Each row is a point on a tangle of strands that fork and nearly touch. The rows are in no order.
Points whose rows are less than 70.3 apart are linked; no others are. Some points are linked to none.
k_569: [  4 -18  12  12   4   6  22 -21  26   8   2 -27   5  -9  -4 -10   2  20
  13  -4  14 -19   6   3  22   8  15  16 -25  -2   3  20  10 -11 -18  -6
  15   2   2   0  14  19 -10  12  -6   6]
k_811: [ 21 -22   1  -8   7  -7  -8  -3  13 -20 -33   3   9   9   3  -3  15   4
  -3  -4   2   2  -5  12   6  19 -12   5  17 -11  24   6 -14  -6   8 -24
  -4 -21   0  25  17   1 -10   4   1 -20]
k_729: [-30 -12 -24  11  12  -5   5  -6  -1  15  -5   2 -11 -31 -19  -1   3  -5
 -28   3   8   6   6   4   7   8  18  -3 -11   3  -5  11  15   0  -7   2
   5  22  -1 -13   3 -12   4   1  23 -16]
k_896: [ -3 -22 -11  -3  13  -3  -3  -4  13   5 -20  -4 -24 -20   4 -28  14   7
  -7   2  22  -3 -11  27   8  25  26  -2  13   8   4  -3   8   0   1 -23
 -13   5  -3  -3  16  -8 -16  15  19 -15]
k_768: [ 32 -11   6  -4   3  -5   4 -10   3  -3   2  -4  -8  -9  -1   6   7  -6
  23   4  15  13   8   5  30  21  -3 -19 -10   4  19   3  -3   4  -1  -4
   5 -12   5  31  36   2  -6   3  -4 -24]
k_339: [ -9  -6 -24  17  -6 -22   5   0 -14   3  -2   3  -2 -13 -24  10  12 -15
 -35  10  -3   2  19 -17 -14 -14 -12  -2 -11 -13   3  11  14   1   0  12
  -9  13 -11 -21  -3 -12   4 -17  10  -2]
k_214: [  9   1  -3 -15  12  -7 -11   2  12   0 -18  -3 -36   3  23 -39  10   0
 -13  13  30  23 -15  22  -4  22  22 -16   6  16  -1 -21 -14  -1  -9 -27
  -6  13 -20  14  26  11 -10  -5  30 -32]
k_551: [  5 -18  -1   7  -9  -6  -2 -10  -9 -18 -14   0   1   4 -12  31  -3  -2
  -3 -11 -13  -7  13   0 -11   5 -22   0  12 -23  19  22   6   2   7   1
  -3  -6  -4   8  13 -23 -19   2   4   6]
k_215: [ 16 -25  20   0  -8  -7   3 -16  12 -17  -6 -14  -2  35  11 -20  13  18
  -1   0   2 -28  -4  14 -23  11  18  21   1 -14  15   7  16 -21   4 -11
 -18 -13 -15 -12   6  21 -25   2  -6  30]
k_757: [ 16  -2   8   1  14   4   1 -16   8   6  10  -5   2 -20  -3  10  -9  -5
  31   3  12  15  10   7  32  11  -7 -10 -27   9  10   1  -1  10   4  -1
  20   4  16  22  26   2   7   0  -5 -28]
k_843: [-27   3  -4   1   4  14  29   4   7   2  29 -17 -19  -7   3 -15   6  -2
  -3   3  18 -21  -4  -3  14   5  50  -6  -4  21  -8 -15  13 -14 -15   1
   4  -1 -10 -14  17  13 -18   9  -2  15]
k_332: [ 19  21  26  -5  -2  13  -8   7   6   8   2  -1  31  13  -2   4 -10  -1
  21   5  -7   1  -6   3  -4 -27 -41  18  -8  -2   1 -15  -3   0   8  -4
  -6   4   6   0 -27   3  32 -15 -20   3]
k_983: [-12   4  15  20  -9   2  23   3  -5 -11  18 -18  28  -4 -10  22 -15   7
  16  -5 -19 -19   4  -9  13 -10  -9   5   5   8  -3 -12  14 -14  -7  18
   9 -11 -11   4   4  17   6   1 -25  15]
k_250: [-24  24   4   4  12  10   1   5   3  15  26  14  17   3  12  -3  -8   7
  -6  17   3   1 -19 -24   7 -18  23  -1  -5   4 -19  -4 -17   8 -16   9
  17 -11  19 -23 -42  10  19  -1 -11  16]
k_978: [ 10  10   4 -17  -3  -7 -27   3 -15 -21   9  -3   8  11  21  -4  -3  -5
  26  -9 -15   8 -13  -1 -13  13 -12   5  31  19   2 -25  -6   6  17   6
   7 -17  -1   1  19   6 -15   7 -12  -9]
k_964: [-25   4  -9  -3  20  14   4   5  -1   1   5   7   7 -30 -17  -8 -12  -1
   7 -14  -9   7  -3   9  21   7   7  -4  -6  23 -13  -2  -6  15   7   4
  17   4  25   2   8  -5   7  17   4 -17]
k_571: [ 24 -28   0  -2  12  -6  -8  -9  19 -16 -21  -4  10  -5   4 -22  18  10
   1   5   5   0  -8  17  15  23   3   7   7   1  21  -6  -1  -9   9 -21
 -13 -22   3  13  30  18 -10   5  -5 -22]
k_300: [-40 -18 -22   7  12   5   8  -3   6  11 -15   1  -6 -24 -15  -2   8   4
 -27  -8   5 -10  -1   5   4   5  17   7 -12  -5  -1  24   8   2 -10   0
   1   9   1 -18 -12  -7   3   5  17   4]
k_444: [ -9  13 -21 -28  -8  22 -17  16   5  -5 -12  22   9  -6 -12  22  -9  -3
   3 -18 -22  17 -11   6   2 -14 -42  10 -11  -6  -8   6 -21  13   9   2
  10   1  13   3 -14  -1  30  -4   4   7]
k_948: [-28 -15   0   8   7   2   4 -10   2 -32  19   2   5  -4  -7   0   5   6
   3  -3 -16 -35 -16  -1  -2   9  15  16  25   7   7 -17  19  -1   1  -1
  -5 -22   7 -16   6   8 -27  21  -2  15]
k_127: [ -9 -19 -11   2   5 -11  -7 -13   4  25 -30   1 -32  -2  -5   1  21  -7
 -32  13  17   1   4  -9 -12  -4 -10   5 -17 -27   9  19   6   2   3 -20
  -7  30  -5  -2  -6 -15  -1 -16  20 -13]
k_906: [ 35  -6   2 -15   3  -5  -3   5   1 -23 -12  -8 -12  12  20   2  -2   4
  17  -6  10  15   6  12   9  33  19 -20  26   6  13  10 -18  -1  -3 -14
   7 -32 -13  23  36  -6 -31   8  -3 -11]
k_361: [ 29  -1  -3 -12  11  -9 -12   9  -3 -30  -1   0 -19  12  25 -21  -3   2
   7   2   6  24  -2  17  -6  32  23 -23  24  22   8  -6 -15   4  -3 -14
   2 -24 -17  16  45   5 -34   9  10 -20]
k_919: [  0  18   6 -17  -3  -1 -21   3  -7 -19  16   3   9  22  23 -13   3   0
  21  -6 -14  -5 -21  -8 -15   9  -2  11  37  13   3 -26  -6   1  13  -3
  -2 -25  -1 -10   2  11 -13  10 -14  11]
k_370: [-19  22   9  -2   3   8  16   9  -5   9   8   0  28  -5  -9  19 -28   8
   2  -7 -15   7   8 -11  14 -23  11   0  -4  -1 -25   6 -17   1  -8  15
  25   1  -1  -2 -42   6  32 -10 -15  15]
k_199: [-12  -2 -29  10  -3 -18  -5  11 -22 -12   8   2  14 -22 -31   9   6 -19
 -30  15 -21  13   9 -14  -8 -20 -19   1 -13   9  -3  -8  12   1   7  27
   0  -2  -5 -22  -1  -6  12 -15   2 -11]
k_652: [-24 -14  -4   4   8   5   6  -8   7  21 -21   4  -4  -2  -1  -2  12   9
 -22  -7   9  -9  -2  -1 -12  -1  13  12 -17 -18  -4  30   2   5  -8  -2
   1  14   5 -12 -27  -5   0  -2  15  11]
k_105: [  6  -8   5   7  -6   1  11  -5   2 -15  18 -19   1  -7   5   0   5   2
  10 -11   6 -11   7   3  11  16  19   0  10  12  11  -1  13 -10  -1   6
   4 -12  -6  -2  29   6 -24  12 -12   8]
k_152: [ 11  -8   5 -17  20   2  -9  -3  16 -10  -7  -1  13   1  12 -39  14   9
  12   2   4  -2 -18  14  18  16   3  11   5  14   9 -23  -5  -5  14 -23
  -8 -20  13   6  27  29   1   5 -10 -20]
k_615: [ 10  -5  25   6 -11   9  16  -2  -3  -1 -21   1  13  27  -8  -7  -3   9
   8 -18   1 -21  12   7 -20  -8  -7  11  -5 -21  -3  19   7  -9  -6   0
 -10   5   5   1 -19  -3   3   5   0  22]
k_307: [ 16  12   5 -26  17   3 -14   8   8   0   0   2  13   6  20 -30   6   0
  27  -3   4  14 -14   7  15  13  -7   5   4  24   3 -25 -19  -1  14 -18
   7 -13  11  13  21  26   8   4 -13 -25]
k_161: [ 14   8  -3  -5 -14  -1  10  10 -16   2  -5   3  14   1 -24  34 -21  -9
 -11  -3 -16   7  34 -18   0 -33 -17 -14  -3 -19 -12   5   1   7   7  12
   1  10  -1   6 -22 -18  27 -26  -6   2]
k_937: [-15  14   0   0  -1  14  -8  15   2  -4   1  13  31   0 -22   5  -8   2
 -13   8 -18   9 -11  -3  -6 -39 -28   8 -21  -6  -8   1  -1   8   0  16
  -5 -10   9 -18 -45   3  39 -17  -8  13]
k_690: [  8   4  -8   5   3  -6  -9   7 -20  -5  16  -6   5 -15  -5  -1   1 -17
  12   3 -10  10  -4  -2  -1   5 -14  -2  -3  31  -2 -30  12   5  10  22
   5   1  10  -2  27  -5   2   3  -4 -26]
k_863: [-14 -17  -5   3  14  -5 -16 -20  18  18 -24   0 -18 -16   1 -11  16  -5
 -21  11  12   7  -4   6   0   2 -10  14 -16 -18  14   6   1   5   1 -20
   1  28  -1  -3   1  -7   3  -9  18 -20]
k_702: [-24  15  -8   2  11   7  -6 -11   6  17  15  -2 -27 -18  10 -34 -12  -6
  -5  16  15  10 -21  11   7  18  45 -20 -10  28 -17 -23   6   5  -4   0
  -1  28   0 -19   7  -4   9  -1  27 -14]
k_773: [-24 -19   6  27  -5  -1  32   6  -7   9 -15  -3   1  16 -16  -2   3  16
 -13  -5  -2 -31   4  -3 -21  -8  26  10 -23 -12 -17  29  18  -8 -17  12
  -8   7   0 -10 -36  14  -7   4   6  30]
k_114: [  7  13   5  -1  -2   2  -6   0  -2  21  -7  12   3   9   1  -1   2  -9
 -27   1   8  12   9 -16 -16 -22  -2   4 -16 -16  -4   9  -4  13  -1   1
   0  15  11  -8 -35 -13  15 -16   1   2]
k_717: [-23   3   6   3  11   7  21   1  -3 -16  33  -1   7  -5  -3  -2   1  -9
   7  13  -9 -34 -16 -15   8  -3  16  11  11  19  -6 -41  17  -4  -8   6
  -2 -25   5 -11  14  17 -17   8  -9  13]
k_835: [ 12  33  -4 -15  -4   4   9  17 -11  10  18  -7  -2   2  13  -1  -6 -13
   5 -11  18  21  13 -17  -6   6  14 -17   8  14 -10  -3 -11   5  -8   6
  16   8  -5   1   5 -13   4  -6  -4  -2]
k_238: [ 22   7  -1 -16  -1 -10 -30   9 -23 -15   0   0  -1   6  17  20  -8 -10
  35  -7 -18  20  -6  -1 -10   7 -25  -6  24  13  -3 -22  -9  12  17  15
  10  -7   1  15  24  -3  -7   3  -8 -22]
k_227: [  5   1  28  21 -17   4  16  -4  -9  -8  -7  -5  21  26 -17  -3 -12  10
   9  -5 -14 -27  14   8 -22 -19 -18  11  -5 -15  -3   6  16 -11 -12  10
 -16   0   0  -8 -18   4  10   2 -11  27]
k_304: [ 20  21  -5 -19   7   1 -16  11 -11   9   8   4  -1  -4   2  12  -7 -15
  19  -1   4  32  -2 -11  -1  -8 -25  -6  -5  14  -6 -18 -15  15   7   0
  23  10  14  15   7 -11  21 -10  -4 -30]
k_7: [-29   4  -2   9  11   6   8  -7   4  17  13  -1   6  -8   6 -10   7   3
 -17  15  12  -7 -13 -17  -3 -11  26   6 -10   2  -7  -7   5   5 -15  12
   4   2   8 -24 -27  11  14  -5  -1  10]
k_951: [ 21 -26  19  -7  -8  -3   6  -3  15  -3 -26 -10  -5  39  14 -27  19  12
  -8  -4  14 -21   1  15 -22  10  15  19  -6 -19   8  12   3 -22   5 -17
 -18  -3 -14   4  -5  21 -20  -3   1  15]
k_740: [-20  11  11  15   2   1  26   6  -6   3  13 -16  29 -15 -15  16 -21   6
   1   1 -12   4   9 -17  21 -21   6   4 -13   9 -15  -6   5 -10 -11  14
  27  -2 -10   4 -16  13  23 -10 -23   7]
k_784: [ 27 -14  15  12 -18   0  11 -15  -6  -9  -9  -6   5   9 -13  43  -9   5
  32  -1 -14 -12  24  -2  10  -8 -32 -15  -2 -35  13  19   2  -4   6   8
  -8   2  -6  29  10  -8   2  -6 -12   6]
k_774: [  6  31   2 -22  12   7 -14   4  10  13  12   3   1   3  28 -34   3  -3
  13   0  17  20 -11  -1   3  12   3   1  -1  18   0 -16 -25   4   0 -19
  17   0   6   1   3  11   8   6  -3 -11]
k_410: [ -6  -3 -16 -14  -8  10   3  11  -8  -6 -28  20 -13  18 -19  22  -7 -10
 -32 -13 -12  -1  12  -7 -10 -12 -33  -4  -9 -30   5  31  -1  11   7  -3
 -10   1   5   4  -9 -30   9 -18  17  19]
k_911: [ 25  13  22 -16  -2   5 -13   7   7   2 -10   5  20  20   2   9  -3  -8
  15   1  -2  13  -2   0  -5 -20 -45  11  -3 -10  12 -12 -16   1  16 -14
  -3   8   6  21 -15   4  27 -15 -15 -12]
k_891: [ 12  30   3 -13 -17   8  -5  22 -17  -2  14  -2  14   4  18  20 -19  -6
  21 -13 -23   3   9  -8  -9  -7  -4 -14  40  -1 -22 -10 -14   0   7  15
   1   3 -10  -1 -20  -7   4  -3 -20  16]
k_113: [-15 -23 -25  25  -8 -26 -11 -12   2   7  -1  -1 -24 -32 -11  -6  18  -8
 -18  16   6  -6   4   3  -6   3 -13   5   3  -3   7  -7  25 -15   1   2
 -24  21 -16 -25  18  -3  -9   1  13 -11]
k_968: [ 13 -14  17  27 -20 -16  14 -17  12  -9  24 -22  -2  11   3  -2   2  11
   0   5  -5 -28  15  -1 -10  -5  -4  13 -12  -4  10  12  23 -22  -7  15
 -10  -7 -21 -11  22  20 -25   6 -15  32]
k_753: [ 23 -15  14  16 -14  -1  11 -17   9 -16  -8 -11  15  -1 -10  34  -1  15
  36 -10  -9 -13  16   9  22   6 -15  -4   0 -22  11  23   6 -11  -3   9
  -2 -11  -7  24  16   0  -9   8 -11   9]
k_463: [-17  -1 -11  -6   3  -1 -13   6  12   5 -20  10 -18   6  29 -27  33   8
 -15  -4  23  -1 -25   9 -13  13  19  10  19  -3   5  -4 -13  -3   3 -22
 -17   1  -2   1 -14   6  -9  10  15   2]
k_727: [  1 -30 -14   3  19   0  -6   1  14   9 -34   1 -31 -32 -16 -25   2   4
 -13  12  11   4 -14  37  18  23  14  -8  10  10   2   1   9   4   9 -26
 -22   8   5   1  21 -16 -18  25  25 -24]
k_54: [-21 -16   3  12   2   7  11  -1   2  21 -27   9  -1  18  -1  -5   8  14
 -14  -9   4 -19  -1   0 -22  -7  21  11 -25 -19 -16  37   6   2  -9   6
  -7  13  13 -10 -42   1  -2   0  17  27]
k_480: [  9  -7   6 -11   1  -2   6 -18  18  17  20 -30 -13  -4  12 -30  13   9
   0  16  15 -20  -5   9  10 -11  12  10 -20   8  18 -11  14 -23  -7  -1
 -11 -10 -17 -11  40  31  -7  -3  -5  14]
k_268: [ -8 -24 -11  -8   8  -9 -13   4  24  -2 -37   1 -26  -1  16 -31  28  15
 -15   4  22  -5 -22  28   2  23  28  10  23   1   5 -10  -4 -11   6 -34
 -20  -5 -13   1   1   7 -18   5  16 -10]
k_716: [ 20   9  16 -17   3   0  -9  -1   9   5 -14   5   5  16   8   2   5 -10
   1  -2  10  18  -1  -8  -5  -6 -29   8  -4 -11  17  -5 -23   7  11 -21
   7   9   9  23  -7   3  16 -11  -5 -19]
k_723: [-24   4  11   9   7   8  23  -5   4  11  22 -10   7  -4   2 -10   2   4
  -8  19   9 -25 -14 -21   1 -14  17  13 -15   5  -7 -18  13  -1 -24   9
   0 -10  -1 -18 -18  19   9  -4 -10  17]
k_660: [-30  16 -15   2  12   5 -22  -4   7  19  11  12 -19 -14  21 -31   8  -2
  -9  23  15  13 -34  -3  -1  -1  28  -5  -1  17 -16 -28  -2  10  -4   2
  -3  12  15 -23 -14  -1  14   0  15 -10]
k_310: [  2  40   0 -19   6  13 -11  16  -2  18  33   4   6   4  24 -25   1  -4
  16  14  11  11 -22 -18   4  -4   3  -1   2  26 -12 -26 -20   5  -6  -1
  11  -8   8 -15 -17   5   9   2 -12   0]
k_666: [-13 -10  -1   3 -11   3   0  -4  -7 -23  -6  -3  11   1  -8  33 -13   2
   2 -24 -23  -8   6   6  -9   9  -6   0  28 -10   7  20   2   0   8  12
   2 -10  -5   5   5 -24 -21  10   1  17]
k_345: [ 11  31  -5 -15   3   1  -7  10  -8  16  17   4   5  -6   3   5  -9 -12
   3  -1  10  33   3 -17  -1  -7  -2  -8  -1  11 -14  -9 -16  12  -2   4
  26  11   8   0 -11 -15  21 -14  -2 -15]
k_175: [ -9   3  -2  -4   7  11  11  -9   7  12  19 -16 -15 -16   9 -28   2  -5
  -3   5  24  -2  -6   7  10  14  33  -7  -8  22  -3 -13   9  -5  -7  -3
   1  11  -3 -11  21   6  -3   5   7  -5]
k_330: [ 15  27  -7 -14   1  -1   2   9  -9  15  11  -7 -23   4  19 -15   3 -16
 -10   0  28  24   4 -12 -16  13  25 -20  -2  12  -4  -2  -7   6 -15  -1
   9  15 -11   1  13 -12   2  -9  13  -9]
k_503: [-34   5 -17   5   8   3  -7   2   2  17  11   6  -7 -15   8 -18  14  -2
 -19  26  16   2 -28 -13  -1 -12  27  -1  -2   9 -10 -25  11   5  -8  14
  -9   5   9 -27 -20   4  16  -4  10  -2]
k_576: [ -9   7 -18   1  -3  -3 -10  20 -14 -11   5   7  23 -13 -25   6   3 -13
 -23   8 -17  11  -5 -16 -10 -29 -24   5 -12   6  -7  -9   6   6   7  28
  -3 -11   3 -19 -24  -3  24 -19  -4  -2]
k_88: [  1 -13  14   6  11   1  11 -29  27  14  13 -26  -1 -14   5 -27   4  17
  10  13  12 -19  -1   8  22   0   6  17 -28   4   9  -2  15  -8 -12  -7
   5  -3  -1  -7  24  28   2   1  -5   4]
k_222: [ 23 -13  -7  23   2 -17  -2 -14   2   5  16   7 -29 -27 -16  -7   0 -15
   6  26   3  12   2   9  26  18 -10 -29 -29  17   3  -5  18   2   6   7
 -17  23   6  16  48  -1  -3  14  14 -38]
k_467: [-11   2  14   9   6   8  21  -1   1   4  33 -14  14  -5  -3  -8   3   1
   5  25  -3 -35 -14 -18   8 -14  -7  18  -8  15   0 -35  18  -5 -18   5
  -3 -25  -4 -13   6  21   4  -3 -12  16]
k_316: [-18   6 -19  -3   0  -7 -16  13  -1  -8  -5  18 -21  16  36 -19  30  12
 -11  -9   8  -5 -27   7 -24  18  23   4  33   1   6  -4 -16   2   4 -18
 -21 -15  -2  -7 -14   2 -26  23  11  13]
k_912: [  2  26  -6 -15   3  -3 -15   6   5  17  -1  -1 -32   7  35 -35  14  -9
 -13  12  34  27 -17   5 -19  11  23 -13   0  14  -1 -17 -15   4 -12 -13
  -1  17 -16   2   5   4   2  -6  16 -13]
k_755: [-13 -19  13  24 -20 -11   6 -13 -13 -14   4   1   1  23  -8  11  -7   8
 -18 -10 -15 -23  18   4 -35  -1  13  10   4 -13   2  19  26  -5   1  13
 -15   2 -11 -19 -21  -7 -30   4  -2  33]
k_69: [ 23  18  11 -20 -12   6   0  11  -9  -3   4  -9  10   8  20  20 -13  -5
  30 -18  -6   4  10  -4  -2   4  -8 -10  31  -4  -4  -4 -16  -1   7   5
   2   1 -10  12   2  -5   0  -2 -15   5]
k_957: [-25  17 -18 -15   8  13  -6  17  -5   2   9  15  13 -18  -8  -1  -6   0
  10 -17 -13   5 -14  -5  11  -4  -5   2   5  18 -17  -9 -19  10   3   6
  18  -4  21  -5 -13   1  18  14  -2  -4]
k_414: [  4  -5  10   5  -4  13  20  -2   8  -7  -8 -19  22  -7  -8  23  -7  16
  32 -24  -3 -11   9   5  25   6   0   0   5  -6   1  17  -2  -9  -9   3
  10  -5   0  16   7   1  -1  10 -10   6]
k_296: [ 26   8  10 -22  -7   2   2   6  -2 -12   0 -13   4  13  23   6  -6   1
  30 -19   5   5  10   1   4  16   5 -11  29  -1   6   5 -17  -4   4  -4
   6 -14 -12  15  20   2 -14   4 -11   3]
k_655: [  3   8   6  -1  -2  -4  15   1 -11   8 -11   7  15   8 -24  26 -33   0
 -19  -2 -14   7  38 -13   8 -38   2  -5 -24 -23 -20  20  -8   9  -3  11
  18   9   0   2 -40 -12  27 -24   1   7]
k_102: [ -7  -3 -20   0  -7 -10  10  10 -20   2 -19  13  -2   8 -27  21  -3 -14
 -45  -2  -5  -1  30 -17 -10 -22  -8  -7 -15 -23  -3  28   8  13   3  10
  -9   4  -3 -10 -19 -20   7 -22  16  13]
k_276: [-18  -7 -16  25   5 -13  11 -11   4  13  16  -3  -7 -35 -21  -3  -6  -9
 -21  15   0  12  15   1  23   8  17 -15 -25  19 -10  -3  22  -9  -5   8
   8  30  -1  -4  23  -2   6   2  14 -23]
k_383: [  0  -4  -7  14  -2   3   5   7 -10 -18   1  -4  -4 -20 -10  20  -7  -8
  12 -17 -11   9   8   9  22  22  11 -17  16  16   0   6   8   1   5  11
  11  -8   6  20  33 -21 -27  16   1 -15]
k_510: [-11  32  -8  -9 -14   2 -10  26 -22 -10  25  12  10   6  11   9  -8  -2
  13  -6 -18  -3 -12 -21 -12  -6   5  -9  39  11 -20 -18 -16   0   3  19
   3 -17   1 -15 -26  -3  -3   9 -15  20]
k_347: [-19 -23 -15  17   4 -14 -17 -23  17  17 -15   0 -20 -36 -13 -18  13   0
 -12  21  11  -1  -3  11  12  -3 -20   7 -18  -8  10  -6  14  -7   2 -15
 -18  29  -4 -16  15   1   2  -4  16 -24]
k_848: [ 27   2  13  -2 -15   8  11   2 -13   4  -4  -5   9   6  -7  42 -23  -5
  20  -3 -16  -3  29  -9   1 -25 -27 -15   4 -24  -3   5   0   3   7   7
  -5  15  -1  19  -7 -11  20 -18 -13   2]
k_91: [  5   7  31  21 -16   6  26   0  -9  -7   9 -19  27  16 -12   8 -21  11
  19   1 -19 -28   9   0  -6 -22 -18   8   1  -5  -8  -6  17 -12 -14  15
  -8  -8  -7  -3 -14  13  14  -3 -22  26]
k_543: [ -5  17  10  -4   0  19  -5  14   2   1   4   6  33   1 -17  14 -16   6
  16   2 -21  -2 -13   5  -4 -34 -36  14  -9   0  -9  -8  -3   5   1   9
   0  -2   5  -8 -36   6  41 -11 -14   8]
k_777: [ 18 -18  17  -5  -5   4  14  -2   6   7 -29  -2   1  30   6 -12   9   7
  -1 -16  14 -18   6   4 -17   9   3  13  -7 -19   3  26  -4 -11   0 -16
  -6   5  -1  10 -12  -2 -13   4   5  14]
k_273: [-12  36   6 -12   5  17  -1  13   2  16  32  11  15   4  16 -10  -7   3
  19  10   5   0 -20 -24  10 -11   7   0   5  15 -17 -17 -20   4 -12   1
  15 -11  13 -17 -31  10  14   2 -17  15]
k_846: [-15  15  12   5   6  -3   9   5  -6   9   1   8  25   3  -8  12 -28   8
 -18   2 -12  14  16 -11   8 -28  25  -1 -17 -13 -25  17 -16   7  -7  19
  25  -1   4 -11 -51   2  30 -15  -6  17]
k_446: [ 18 -11   9 -15   8  -2  -2  -1  19  -6 -32   4  -1  27   6  -2  17   0
 -16   1  14   8   0   1   3  10 -22   4   6 -17  22   6 -28  -1   8 -33
   2  -2   3  38   5   4  -2  -5   6 -25]
k_672: [ 15 -21  -3  16 -12 -16   2 -12 -12  -5  -9   2 -16   7 -12  20   7  -9
 -15   3   1  -6  19 -16 -16  -1 -30  -6   0 -26  25  21   7   2   8  -7
  -9   6  -2   9  17 -20 -14  -5   2  -1]
k_428: [ 32 -13  -4  24  -2 -22 -13 -12 -11 -12  17  16 -31 -14 -17   7  11 -18
  22  24  -8  12   2  11  31  22 -14 -29 -19  11  10  -4  16   8  11  16
 -10  -8   5  30  46   0 -19  15   4 -36]
k_987: [  2 -29   1   2  -3 -11  -7 -15   9 -23  -3 -10  -5  12  13  -7  12  15
  -7  -6   0 -15  -5  15 -16  25  21  17  23  -4  18   6  14  -6   8 -16
 -10 -17 -13 -11   9  -1 -36  13   1  13]
k_349: [  6 -21  -9   4   0  -8   3  -4 -10   8 -25   4 -29  14 -11   9  14  -9
 -30   5   8  -3  11 -20 -17  -4 -25  -3  -7 -29  21  25   3   6   9 -19
  -8  14  -1  13   6 -25  -7 -12  12  -5]
k_168: [-19  23 -18 -12  -4   5  -3  32 -22  -8  16  10  21 -10  -8  14  -9  -6
   7  -9 -21   4 -12 -17   4 -15   1  -5  21  20 -27 -19 -16   1   4  26
  14 -14   5  -7 -24  -2  17   4 -12   5]
k_380: [  0  -4   1   5  16   8   2  -1   0   2   6   0   8 -29 -18   6 -10  -3
  28  -5  -5  14   2  16  32  12  -4 -13 -19  24  -4  -4   4  13  13   7
  12   4  25  18  24  -1   1  14  -3 -30]
k_213: [ -5 -14 -26  25 -10 -30  -5 -12  -4  14  -1  -2 -20 -22 -16   3  19 -13
 -30  22  10   0  16 -13 -12  -9 -18  -2  -9 -14   4   2  21 -12  -2   1
 -21  27 -18 -24  10  -8  -1 -14  10  -9]
k_68: [  7  25  23  -5  -8  15 -21  -2   5  23 -15  31   7  30  10   2 -15   3
  -6  -8 -10  12   6   9  -4 -24 -12   7 -17 -26  -9  20 -32   5  -3 -13
   4  17  25   5 -49  -8  20  -6  -2  17]
k_696: [ -8 -35  -6   9  -3 -19  -9 -23   6 -18   1  -8 -10   3   1  21   0  15
 -16  -5  -7  -1   5  15 -15  24  11  12  18  -2  20  27  24   2   5  -9
  -3  -9 -15  -7   6 -25 -52  19   8   8]
k_539: [ -9   5 -26 -23  -9  15  -1  16  -4  -8 -20  20  -2   1 -18  25  -9 -11
 -20 -16 -16  13   7  -7  -2 -10 -38   2  -6 -19   0  20  -9  15   6   4
   3  -3   5   4  -4 -19  20 -14  17  12]
k_836: [-20   5  -6  -5  -9   6  -9   4 -10 -22   3  12  10  12   5  11  -2   6
   0 -26 -16 -10 -10   3 -21   7   3   6  38  -5   3   9  -5   4   8   6
  -4 -16   3  -7 -14 -14 -16  17   3  27]
k_827: [ 30  11   3 -22   0  -2 -15  13 -10   1   1  -2   2   3  13  18  -5 -15
  37  -1   1  21  -3  -4   4  -1 -31  -9   6   8   4 -23 -13   9  13   3
  11   1   4  25  17   1  15  -8 -13 -28]
k_9: [-26   2 -14  -1  -2   2 -15   8  -5 -17   0  21  -7  15  17  -3  17   7
 -12 -19  -6 -13 -24   5 -27  12  14   9  34  -4   8   6  -8   5   6  -5
 -15 -20   6 -13 -18  -7 -23  23   9  25]
k_538: [  6  27  -3 -26  -1  18 -13   7   5  14  -3  17  13  -1   2  24 -19   2
  15 -11 -17  16  -3   6   1 -21 -31   4   2 -14 -11   7 -32   7   6  -9
  14  13  10   8 -32  -5  32  -6  -5   3]
k_523: [-10  -2  16  12   6  14  25 -12  15   3   4 -19  20 -10  -9  10 -15  18
  23 -17   2  -8  11   0  28   3   7   8 -13   3  -5  16  -1  -6 -15   0
  27   1   6   7   1  10   3   8 -14   4]
k_939: [ 13   0 -12  27  -7 -13  11  -7   4   7  30  -3 -15 -22  -8   3  -2 -16
  -7  16   4  12  13  -2  24  10   4 -25 -27  25  -2  -6  23 -12  -6  19
   0  22  -8   9  47  -1   1   2   6 -22]
k_22: [ 18  27  20 -19 -11  19  -8   8   0  20  -9  21  14  19   8   9 -22   6
  16 -11 -13   7   7  11  -1 -25 -22   0   4 -20 -13  10 -26   0   1 -13
  -2  20  12   8 -43  -4  30  -3  -7  13]
k_703: [ 23 -10  -6 -10  13 -10 -11   9   5 -22 -12  -2 -33   9  24 -32   7  -1
 -12  12  15  20  -8  27 -12  29  25 -19  21  18   9 -15 -10  -2  -9 -22
  -9  -9 -25  14  44   9 -28   0  23 -24]
k_210: [ -9 -28   3  16 -13 -16   3 -16  -6 -10   5  -5 -12  15  -2  23  -1   9
 -20 -13  -9 -16  18   6 -29  15  16  12   9 -10   6  30  26  -3   6   2
  -4   2 -15 -13  -8 -21 -46   8   4  25]
k_387: [ 42 -10   3   4  -6 -14 -12 -14  -8 -12  12   6 -25  -1  -5  14  11 -11
  32  16   5  15   6   7  36  24  -7 -31  -9   1  22  -4   0   6   3   7
   2 -24  -2  43  42   5 -14  -1  -4 -25]
k_328: [-18 -18   8  30 -15  -4  19   5 -16  -6  -7   7   2  24 -12   3   1   7
 -21  -3  -9 -32  11  -1 -32 -12  20   7  -7 -11  -8  17  22  -8  -9  19
 -23   0  -2 -20 -34   4 -10   2   0  35]

A fork is a point with three links, a tip a point with one. Leave the first point through the second and follow the links. Name the first fork or tip that comes.
k_168, k_510 | k_919
k_68, k_22 | k_339
k_672, k_551 | k_727
k_543, k_332 | k_7
k_615, k_227 | k_480
k_102, k_410 | k_68

Follow the links from the first point to the second, and from the first to the third. Name the last point that the two ways share.
k_175, k_543, k_467 | k_7
k_551, k_444, k_811 | k_339
k_571, k_538, k_863 | k_339

Name the points in between on the shortest way along the links from the first point to the second, in order.
k_784, k_755 | k_848 k_161 k_655 k_846 k_370 k_740 k_983 k_91 k_227 k_615 k_777 k_951 k_215 k_987 k_696 k_210
k_250, k_332 | k_273 k_310 k_774 k_307 k_152 k_571 k_811 k_446 k_716 k_911
k_891, k_652 | k_510 k_168 k_957 k_964 k_380 k_757 k_768 k_387 k_428 k_222 k_939 k_276 k_729 k_300
k_551, k_911 | k_672 k_349 k_127 k_863 k_347 k_113 k_213 k_339 k_199 k_576 k_937 k_543 k_332
k_964, k_835 | k_957 k_168 k_510 k_891 k_69 k_296 k_906 k_361 k_703 k_214 k_912 k_330
k_717, k_702 | k_467 k_723 k_7 k_503 k_660
